Each scene shows the same named points in several views. A view is turned or mirrored, and shifted as a whole, has a little noise and may leave points out.

Scene 1
View 1
q_495: [ 24   3   4  13   5  24  16   2   8   4   7 -11  24   4   0  24 -22   5
  16  -1 -33  -9 -16 -27 -44]
q_864: [ 40   2  24  25  50   9  29 -10  10  15  11   1  31  -2 -17  32  -9 -20
  12   6 -31  -8 -11 -29 -41]
q_888: [  5   9  27  16  -4  30  16  11  14  29  -1  -4  14 -12  -8  28 -17 -25
  17 -24 -27 -13 -15 -36 -71]
q_490: [  9 -38   1  35  50  13   5  32  -3  29  -5   9  -8  26  21  12 -17 -26
  -1   4 -23  -9 -26 -25 -44]
q_785: [ 34  18  18   4  23  12  30 -25   4  17   2   4  33   0 -24  32   3 -16
   7  -2 -30  -8  -5 -46 -46]
q_89: [ 20  -2 -17   8   9  18  13   1  -3   8  -2  -2  14  28  11  19 -19  10
  -1   9 -29 -10 -15 -34 -34]
q_649: [ 31  -2 -12   9  20  15  20 -12  -5   5  -1   1  22  27   4  23 -11   7
   1  15 -28  -6 -12 -31 -30]
q_675: [ 41 -19  -5  28  59   9  16   1  -5   3  11   1  20  23   7  19 -18   0
   3  25 -31 -10 -19 -23 -22]
q_402: [  4  -8  46  32  20  28  13  30  18  40   0   1   5 -18 -10  29 -18 -51
  18 -29 -23 -15 -21 -30 -76]
q_894: [ 46  -4   3  21  55   6  24 -14   0   2  12   2  30  16  -7  29  -9   0
   5  23 -34  -9 -12 -28 -23]
q_879: [  4  -2   5  17 -11  34  12  21   9  14   1 -11  12   5   7  22 -27  -2
  14 -15 -27 -10 -21 -26 -53]
q_508: [ 26  12 -10   7  -9  26  19  -9   3  -1   5 -13  28  10  -1  23 -19  16
  11   2 -33  -9 -14 -30 -36]
q_30: [ 32  -1   4  18  20  20  21  -2   8   2  14  -9  26   3  -1  26 -20   5
  15   7 -34  -9 -14 -23 -35]
q_15: [ 11  12  35  11  17  15  26  -7   5  42 -12   9  15  -4 -23  35   4 -45
   5 -23 -22 -10  -3 -52 -70]
q_939: [ 12  13   5   0 -10  25  18  -4   4  18  -6  -5  20   7  -3  25 -13  -5
   7  -9 -29  -6  -8 -41 -52]
q_768: [ 41  12 -20   2   8  16  26 -23   4 -14   8  -7  34  24  -2  23 -16  32
   6  23 -35  -5 -10 -28 -17]
View 2
q_894: [ -1 -22  28   4   9  13 -12  18 -31  41 -26  13  26  37   2  15 -48  62
  12  44 -31 -59 -13  40 -54]
q_30: [ -1 -20  30 -12  13 -15 -12  22 -29  19 -26  -2  18  35  -4  13 -41  55
  15  32 -19 -46 -13  31 -39]
q_888: [-13 -15   5 -18  24 -29 -13  13  -9   2 -13 -12  26  34 -14   4  -4  42
  29   9   0 -29  -8 -14 -28]
q_495: [ -2 -22  26 -16  10 -23  -7  22 -28   8 -22  -5  14  32  -2  13 -39  52
  10  27 -11 -37 -12  23 -29]
q_89: [  1 -29  27 -14   0 -11  -2  14 -27  14 -13   5   5  16  17  19 -46  61
 -11  24  -9 -30 -14  25 -37]
q_864: [ -9 -14  19   6  21   5 -18  16 -19  37 -23   5  35  41 -13   8 -29  55
  30  35 -27 -57  -9  17 -52]
q_768: [  6 -34  32  -2  -3 -14 -12  17 -36  12 -38   8  -5  29  14   8 -75  62
  -3  41 -11 -47   0  43 -39]
q_490: [ -7  -9  23 -30   6  16   9  12 -18  38  17   2  42  14  15  29   3  62
 -11  17 -24 -31 -40  19 -38]
q_879: [ -2 -23  21 -31  12 -31  -2  22 -21  -3 -11 -15  15  26   4  11 -22  47
   6  13  -2 -23 -17  10 -19]
q_675: [  4 -18  36 -14   2  15  -2  19 -34  43 -12  11  29  27   8  23 -36  66
  -1  41 -31 -49 -26  46 -50]
q_785: [-12 -27  10  14  21 -10 -21   6 -12  23 -28  10  19  34  -5   3 -41  51
  25  30  -9 -44   5  -1 -54]
q_649: [ -4 -25  26 -17   2  -4  -3  12 -25  22  -8   6  13  17  18  18 -38  62
  -6  24 -10 -32 -17  22 -41]
q_15: [-20 -21   1   2  23 -16 -19   4  -3  15 -12   3  22  25  -5   3 -15  46
  27  13  -1 -30  -2 -25 -49]
q_508: [  4 -32  28 -11   6 -29  -9  18 -29   0 -30   0   0  29   6   7 -52  54
   5  26  -3 -35  -4  26 -30]
View 3
q_402: [ 31   7  -6   6 -20  -8  -6  -9  14   5   0   3   2 -48  -3   1  64  -3
  15  43  -7 -11  -5  -4 -31]
q_649: [ 30  18  -1  -7  28 -18  13   9  29 -19  31   8   5 -25  -5 -22  22  18
   3 -13 -48  -5  16  -4  12]
q_939: [ 12  34  11 -11   8 -16  15   8  24   5  22   1  11 -25  -4  -6  28  13
  10 -17 -15  -7  -1  10   2]
q_89: [ 28  25   6  -9  29 -22  11  11  29 -13  31   9   7 -26  -5 -27  17  22
   6 -22 -42  -6  17   1  16]
q_495: [ 32  16   5  -2  12 -16  12   4  24 -11  23  10   9 -28  -3 -23  33  15
   7  -2 -27 -11   4   2   6]
q_768: [ 30  20  22  -8  28 -17  38  14  30 -20  39  17  14  -8  -4 -37  12  44
  -1 -33 -37  -3   0  16  41]
q_15: [ -1  10   2  -8 -18   4  23   5   9   9  18  -2  -4 -31  -3  18  55   4
  -3  20 -21  10  -9   8 -23]
q_675: [ 48 -12   3   0  28 -17  24   5  23 -38  36  23   3 -26   0 -36  31  33
  -7   5 -62  -2  12  -9  21]
q_490: [ 48  -1 -22   3  28 -22 -10   1  20 -25  23  14  -3 -46  -4 -19  40   4
   4  18 -62  -6  27 -28  -9]
q_30: [ 38  10  16   1  11 -15  23   1  25 -19  24  19  10 -21  -3 -33  32  32
   5  -1 -28 -12  -3  10  20]
q_508: [ 28  33  18  -7  16 -20  22   8  30  -9  25  12  16 -14  -9 -31  20  29
  12 -26 -20 -15   0  18  21]
q_785: [  8  10  20  -7  -3   0  41  10  13   0  28  11   1 -17  -3  -3  40  29
  -8   2 -27  10 -13  19   7]
q_864: [ 31 -13  18   2  -3  -1  31   1  15 -18  27  21   1 -24   0 -20  53  33
 -10  22 -37   3 -11   9   9]
q_888: [ 18  31   6  -3  -9 -12   5  -4  19   8   8   0   3 -34  -6   0  49   2
  18  12   0 -14  -7  10 -16]
View 4
q_402: [ 16 -13  -5 -21   3   6  -6   6  28  33  11  20  54   5 -30  36 -43  20
  15  13 -16  -6 -17  22 -27]
q_495: [-10 -20  10   0  12  11 -37  -5  29  29   0   1  13  10   8  20  -8  17
   2  12  33  23 -11   8   0]
q_939: [ -4 -23   8  18   9   4 -25  -1  20  40   3   5  27   3   5   6  -9   4
  -2  16  35   8  -6  10 -10]
q_675: [-14 -39  41 -43  18   8 -43  -7  19  16   4  -4  11  -3  35  46   1  32
  21   1  34  22  -9  -1   2]
q_768: [-26 -30  26   6  11   8 -50 -14  25  22  -6  -6  -6   0  37  10  15  13
  -7   7  61  35 -10  -8   9]
q_15: [  9 -26   5   0 -16  -9 -10  -2  20  28   7  26  57 -23  -3  17 -21   2
   4  12   5 -15 -18  15 -40]
q_879: [  0 -20   2   8  21  14 -25   3  23  44   8   2  20  21 -11  18 -19  17
   8  16  22  16  -3  19  -1]
q_894: [-16 -38  39 -48   2   0 -41 -14  24   1  -1   8  17 -21  41  48   1  26
  14  -1  26  17 -19  -7 -11]
q_785: [-11 -29  14  -5 -16  -3 -29  -8  26  17  -7  18  28 -22  22  12  -5   3
  -5   9  28   5 -21  -1 -25]
q_888: [  7 -13  -8   5   3   7 -16   2  28  35   6  17  38   5 -21  16 -29  12
   4  16   8   1 -11  17 -25]
q_490: [  8 -39  39 -39  29   6 -24   8   5  38  27  -5  34   8   7  56 -10  37
  45   8  11   1   4  22  -7]
q_30: [-14 -23  15 -17   8  11 -38  -9  32  20  -7   2   6   5  15  26  -7  19
   2   9  31  27 -15   0  -3]

Which points are out of place in each view (at most two, in the order of its rows)? Write none if all are in place.
view 1: q_649
view 2: q_15
view 3: q_495
view 4: q_894

Scene 2
View 1
q_211: [-20 -27  12  -3   3  51 -15  24 -41   7   2 -21  14 -66 -10  18 -21 -43
 -12  33  41 -33 -29  10  19]
q_70: [-29   7  20 -13 -28  14  15   7 -19  22 -30  -1  -5 -31  42  14 -21  31
 -12  22 -18  36 -24  12  25]
q_377: [  7 -37 -10 -12  56  91   5   1 -66 -34   4 -85  -3 -95  22  15 -13 -61
  13  40  59 -31  22  10 -26]
q_893: [-21  -4  23 -39 -35   1  14  13 -25  13   4 -11 -15 -37  44  -2 -18  19
  -5  27  -5   2 -23   0  21]
q_19: [ 16  13 -17 -18   9  28  -4   1  -7  -6 -35 -26 -29 -25  26  32  -5  -5
 -40   6  10  23   7  25  15]
q_54: [  8  23   8 -48 -56 -36 -26  38   8  24  21  30 -22  14   4   2 -13  -3
 -67  -9  -7 -26 -42   3  64]
q_945: [  4   8   2 -40 -23   0  -3  19 -17  -4  17 -22 -25 -25  30   1 -10  -4
 -31  11   5 -18 -10   1  21]
q_586: [ -7 -21  -6   3  31  74  -1   4 -38  -7 -34 -41   4 -71  19  30 -20 -32
  -3  30  37   5   8  23  -3]
q_709: [  2  10   2 -28 -19   9 -11  17  -7   9 -10  -6 -16 -18  19  15 -14  -5
 -37   8   5   1 -18   9  33]
q_599: [ 21  22 -13 -42 -22 -12 -16  23  -7  -1  12 -16 -35  -5  24  10  -8  -4
 -49  -2   1 -11  -9   7  30]
q_520: [ -2 -21 -10   4  37  81 -11   7 -39 -10 -29 -43   5 -67   2  35 -18 -52
 -11  29  48  -7   3  25   2]
q_518: [ -8   0  20 -35 -31   0   7  20 -26  11  10 -13 -13 -31  37  -2 -18   4
 -15  17   2  -7 -20   0  24]
q_423: [-30 -14  15   0 -16  39 -11  23 -25  27 -25   8  16 -47  -6  24 -27 -14
 -21  23  20  -4 -43  14  30]
q_904: [ 19  18 -23  -4  15  35 -15   3   2  -2 -60 -20 -20 -12  21  49  -8  -7
 -51   2  15  41  11  38  21]
q_672: [-13 -34  12 -27  19  58  24   4 -67 -20  23 -74  -7 -92  47  -8 -17 -26
  23  43  35 -23   6  -4 -20]
q_918: [ 20   2  -2 -57  -5   7  21   8 -39 -23  37 -62 -43 -46  64 -15  -7   1
  -8  25  11 -17  12  -9  -3]
q_744: [ -2   7   3 -36 -24   5   2  12 -14   8  -8 -12 -23 -20  38  11 -14  12
 -27  14  -3  12 -14   6  30]
q_792: [  7   2   3 -28  -8  18   0  12 -21  -1  -4 -27 -21 -29  32  11 -13  -7
 -27  12  11  -1  -5  11  16]
q_929: [ -4 -14  -1 -17  18  52  13  -1 -35 -10 -17 -52 -15 -59  41  15 -14 -11
   0  29  23   7   8  13  -6]
q_509: [ 10 -10  -3 -24   7  40  -7  14 -34 -11   6 -37 -15 -51  16  13  -9 -31
 -21  18  31 -22  -3  10  10]
q_771: [-14 -10  18 -37 -14  22  15  11 -37   3   8 -31 -12 -54  45  -5 -20   6
   0  30   7  -5 -12  -1   8]
View 2
q_211: [ 30  40   9   7  -3 -11  10 -13   6 -23  16  22  38  31 -13 -35   5 -16
  -9  29 -13 -42  34   7  -7]
q_744: [ -5  24 -47  26  10 -32  39 -20 -18 -33  -9 -22  19  -2   0 -28  39  -6
  54  24  14  -3  15  22  17]
q_945: [ -9   8 -29  42  12 -28  27 -10 -13 -28  -5  -9  21   1 -14 -14  23  -9
  39  17   9  -7   3  25  11]
q_893: [ -3  17 -40   1  15 -32  46 -13 -19 -34 -14 -15  15  25   4 -34  21 -31
  52  30  13   4   6  36   9]
q_54: [ -6  17 -65 101  24 -67  72 -17 -51   9  10  -8  14  14  -4  -7   8  29
  60  31   7 -28  29  42  16]
q_771: [ -3  26 -33  -2  13 -25  33 -16 -11 -42  -9 -12  25  13   1 -35  33 -23
  38  31  12  -1   9  24  11]
q_599: [-10   8 -46  69  16 -33  28 -11 -23 -22  -4 -19  24 -18 -18  -6  33  13
  47  14  16 -10   8  23  18]
q_19: [ 11  55 -44  17   3 -18  15 -24 -10 -53   7 -37  28 -44  -3 -42  67  16
  32  31  11 -18  28 -10  21]
q_792: [ -2  20 -28  28  10 -19  19 -10 -11 -33  -1 -16  26  -7 -13 -21  34  -6
  35  19  11  -7  10  17  12]
q_377: [ 12  14  52 -29 -20  34 -59   6  48 -56  -2  14  54   3 -37 -21  18 -44
 -33  -4  -3 -21  -3 -24  -8]
q_423: [ 28  56 -23   6   5 -31  36 -26 -11 -32  17   8  25  24   1 -48  22  -1
  14  45  -6 -39  51  11   3]
q_509: [  6  19  -3  20   0  -6  -6  -6   8 -37   0   3  37   1 -21 -20  19 -14
  10  13   1 -22  14   1   4]
q_918: [-23  -8  -9  -6  10  -5   2   1   5 -43 -28 -13  26   7 -13 -15  22 -45
  39   5  20  17 -18  23   7]
q_929: [  3  29  -6 -22  -3   5  -7 -12  18 -61 -10 -15  31  -8 -10 -34  38 -24
  16  18   8  -2   1  -5   4]
q_520: [ 29  51  14 -15 -12  13 -30 -11  23 -51  14   6  48 -11 -22 -40  35 -13
 -18  14  -6 -37  29 -24  -1]
q_518: [ -2  15 -37  21  15 -33  42 -11 -15 -30  -8  -9  18  17  -4 -28  21 -20
  44  27  13  -6   8  33  11]
q_586: [ 18  46   6 -25 -16   9 -20 -12  23 -63   7  -2  47 -13 -16 -44  44 -15
  -7  18  -3 -25  22 -23  -3]
View 3
q_792: [ 25 -14  23   1  29 -17   4 -22  19 -20  -7 -16  -1   1   5  27 -19  16
   2 -14  -2  18  33   7  13]
q_709: [ 27  -7   6  -3  26  -8  -3 -16   9  -5  -1  -8  -4  -6   6  22  -2   8
   9 -16 -17  30  28  15  21]
q_904: [ 10  -6  43  27  47 -16   8 -36   8  26 -28  -4 -12 -54 -34  43 -21  -3
  30  10  -6  49  26  19   9]
q_771: [ 29  -2  11 -16  28  -6  14  -8  33 -15 -13 -17   5  10  13  31  -3  20
  -5 -19 -13  10  32   6 -14]
q_599: [ 26 -23   7  -4  22  -7 -17  -3  -8 -17  23  -3  -9 -13   7   2  -7  -8
  22 -34  -9  43  33   7  54]
q_744: [ 26 -13  19 -15  27  -8   7   2  15 -16  -3 -12   4  -2   2  25  -9   2
  10 -27 -13  24  34   5   3]
q_520: [ 17   7  22  38  37 -34   9 -86  51   7 -44 -32  -5   1   8  46 -22  56
 -24  42   7   6  15  32  -1]
q_672: [ 23  -5  33   0  36 -33  29 -61  64 -44 -39 -53  15  52  35  43 -44  61
 -50  15  20 -29  30   2 -37]
q_918: [ 31 -21  38 -19  29 -21  20 -18  34 -52 -14 -34  13  30  19  25 -43  22
 -22 -19  19  -4  47 -11 -19]
q_70: [ 28   5   1 -29  37   5  25  12  29   7 -18  -7   6  -9  -6  41  16   3
  14 -26 -33  15  25  10 -33]
q_518: [ 33 -10   4 -22  24  -8   4  -5  24 -25   0 -16   1  17  19  24   0  15
  -9 -29 -14  13  32   6   2]
q_54: [ 41 -20 -40 -10   6   3 -42  11 -11 -13  48   6 -15   2  37 -11  32   5
  21 -43 -37  46  25  22  84]
q_929: [ 17  -1  36   3  37 -23  27 -46  41 -17 -37 -28   8  13   4  43 -38  33
 -18  14   8   2  31   9 -30]
q_945: [ 33 -19  15 -14  23 -14  -3  -9  14 -29   4 -16   0   9  19  15 -16  15
   2 -25   1  21  33   4  21]
q_377: [  15   -2   46   33   38  -51   18 -100   65  -29  -48  -55    4   35
   25   44  -64   73  -52   48   37  -20   27   19  -13]
q_893: [ 38  -5   3 -32  26   0  12  10  30 -23  -5 -15   4  18  17  26   1  17
  -7 -34 -19   7  34   0 -14]
q_423: [ 26  16 -24   5  21  -4   1 -31  43  20 -15 -12  -5   0  22  35  32  38
  -3   2 -34  11   9  34   9]
q_509: [ 25  -8  18  15  29 -28   0 -58  30 -20 -15 -32  -5  17  21  32 -28  39
 -18  14  11   8  28  19  16]
q_19: [ 15 -12  40  16  36 -19  17 -32  13   8 -19 -10  -5 -28 -20  36 -30   8
  12   1   2  37  30  11   6]
q_211: [ 28   8 -17  17  20 -25  -7 -64  52  -3 -17 -26  -5  26  39  28   3  58
 -30  20 -12  -2  15  34  21]
View 4
q_518: [ 18  -8 -33 -28 -14   0  -4 -12  10  27 -12 -32  -8 -22  -2 -18  11   7
 -34   4 -26  -7 -28  -8 -22]
q_599: [ -1  -9  -6 -23 -15 -16 -10 -13  20  13 -11 -12   0 -32  -9  -4  36 -16
  -4  -9 -45   2   0   7 -31]
q_918: [ 10 -30 -33 -48 -25  -9  13 -14  16   9   5 -27 -19 -18  46 -31 -29   8
 -29   4 -42 -39 -17 -22  -4]
q_771: [ 19  -7 -32 -20 -12  -4   3  -8  10  36  -7 -21 -17 -25   1 -25   1   4
 -47   2 -25  -8 -31 -18 -18]
q_586: [  9 -33  18  10 -45  -8  34 -20  38  69  21  15 -35 -10  13 -48 -32 -30
 -52  21 -42 -20 -63 -39  17]
q_792: [  8 -11   1 -14 -27 -17   2 -14  22  36  -7  -5  -9 -14 -20 -16  22 -21
 -17  10 -39  -5 -31  -5 -15]
q_929: [ 12 -27  -4 -11 -33  -4  25 -11  25  49  16   2 -33 -19  33 -41 -34 -14
 -50  13 -42 -27 -44 -33   3]
q_945: [  6 -10 -19 -30 -21 -13  -7 -13  17  18 -11 -24  -6 -20  -3 -12  19  -8
 -14   6 -35  -8 -22  -5 -18]
q_672: [ 14 -55 -21 -38 -45 -15  35 -23  19  30  20 -35 -34  14  50 -57 -55   5
 -46  31 -42 -56 -65 -48  26]
q_54: [ 13  11 -22 -24  -4 -16 -29 -14   9  15 -37 -36  22 -22 -64   9  81 -11
  -1  -3 -25  22  -7  23 -45]
q_377: [ -1 -63  19 -20 -61 -25  56 -31  46  44  30  -5 -40  21  42 -60 -55 -30
 -33  43 -56 -64 -73 -52  46]
q_893: [ 24  -5 -47 -30 -10   1  -5  -6   5  30 -11 -37 -13 -30   2 -18   2  13
 -46   2 -24 -10 -32 -11 -25]
q_709: [ 12  -2  -8  -8 -20  -9  -4  -9  18  36 -11  -8  -6 -28 -20 -17  26 -16
 -25   1 -31   7 -21  -2 -25]
q_520: [  7 -39  32  15 -53 -16  35 -24  40  71  24  14 -29   2   0 -48 -21 -38
 -46  32 -46 -19 -68 -40  23]
q_744: [ 14  -2 -25 -20 -11   0  -7  -8  13  34  -9 -10 -12 -37  -2 -15  14  -6
 -34  -9 -33   5 -14  -3 -37]
q_70: [ 35  17 -31   8  -5  17  -8   0   3  73 -13  -5 -22 -47 -21 -20   7   2
 -75  -5  -8  21 -39  -7 -40]
q_904: [  2   3  36  21 -25  -4   5   1  40  63  10  48 -24 -53   0 -18   1 -40
 -37 -12 -46  15 -10  -3 -29]
View 5
q_54: [-50  26  45 -10  27  19 -31  74  28  25 -32   6  -9  58  64  33  29 -18
  33  35  -9  44 -82  18  -1]
q_70: [-16   1  38  -3 -10  17   7  19  10  16  -1   8 -42 -28  28  -8  30 -41
   2 -18 -31  55 -52  53  26]
q_945: [-25   7  20  12   3  26 -10   2  14  -1  11  -8 -14   0  16   6  15 -29
   4   9 -10  32 -33  14  28]
q_918: [ -9   1 -18  33  14  32  -1 -18  23 -13  41 -13 -31  -2  20  10  15 -49
 -10  13 -21  21  -8   3  35]
q_771: [-24   9  21   9  -4  23   1  12   9  -1   3  -4 -32 -12  19   6  24 -44
   7   3 -23  42 -29  33  26]
q_423: [-61  20  53 -15 -35   6  -2  24  -5  -9 -30 -13 -17 -14  -3   7  17 -32
  35  11 -12  38 -20  46  21]
q_518: [-28  13  15   9   8  20  -4  21  17   3   1  -3 -33   7  27   9  24 -43
  11  15 -19  34 -32  24  23]
q_599: [-27   9  24   3  16  39 -28  22  25  12   5  -5   4  33  38  10  18 -12
   2  18   0  33 -66   8  21]
q_672: [-35   6 -20  43 -17  18  11 -41   8 -47  39 -25 -39 -28 -26   1  12 -53
   5  22 -19   4  47  -1  42]
q_709: [-34   9  34  -4   0  29 -18  24  13  10  -8  -6  -7  10  27  11  18 -13
   9   8  -7  38 -53  26  21]
q_586: [-45   3  28   2 -42  29  -4 -39 -14 -29  16 -28   6 -37 -42  -7   0 -19
   2  -7   2  25   8  28  48]
q_929: [-25  -2   8  15 -18  32   2 -31   0 -23  29 -23 -11 -33 -17  -4  12 -28
  -3  -2 -10  28   1  21  38]
q_744: [-21   5  25   3   7  29 -10  17  18   9   1  -2 -14   2  30   6  22 -29
   4   3 -16  43 -55  28  26]
q_904: [-21  -9  51 -18 -20  47 -23 -10  -7  12   8 -21  32 -17  -4 -11   5  14
 -18 -28  15  48 -68  39  37]
q_19: [-19  -5  33  -3  -9  45 -23 -11   5   7  16 -12  15  -8   2  -5  11  -8
 -14 -12   8  40 -56  26  35]
q_509: [-41  11  16  15  -8  29 -17 -13   1 -23  12 -22   1   3  -6   9   7 -17
  13  17   0  16  -8   3  38]
q_211: [-75  24  31   0 -33   4  -6   6   0 -32 -18 -24  -9  -4 -24  14  12 -34
  41  29  -2  13  15  19  28]
q_520: [-61  12  20  11 -40  18  -7 -42 -16 -48  11 -41   7 -29 -52   3  -6 -20
  17  18   7   4  35  10  47]
q_893: [-17  11  13  14   5  16   4  24  18   4   0   4 -47  -6  34   9  30 -51
  10  10 -31  38 -31  26  18]

Which points are out of place in each view (at most two, in the order of its rows)? Write none if all are in place.
view 1: q_918, q_771
view 2: q_19
view 3: q_599, q_54
view 4: q_792, q_70
view 5: q_945, q_520
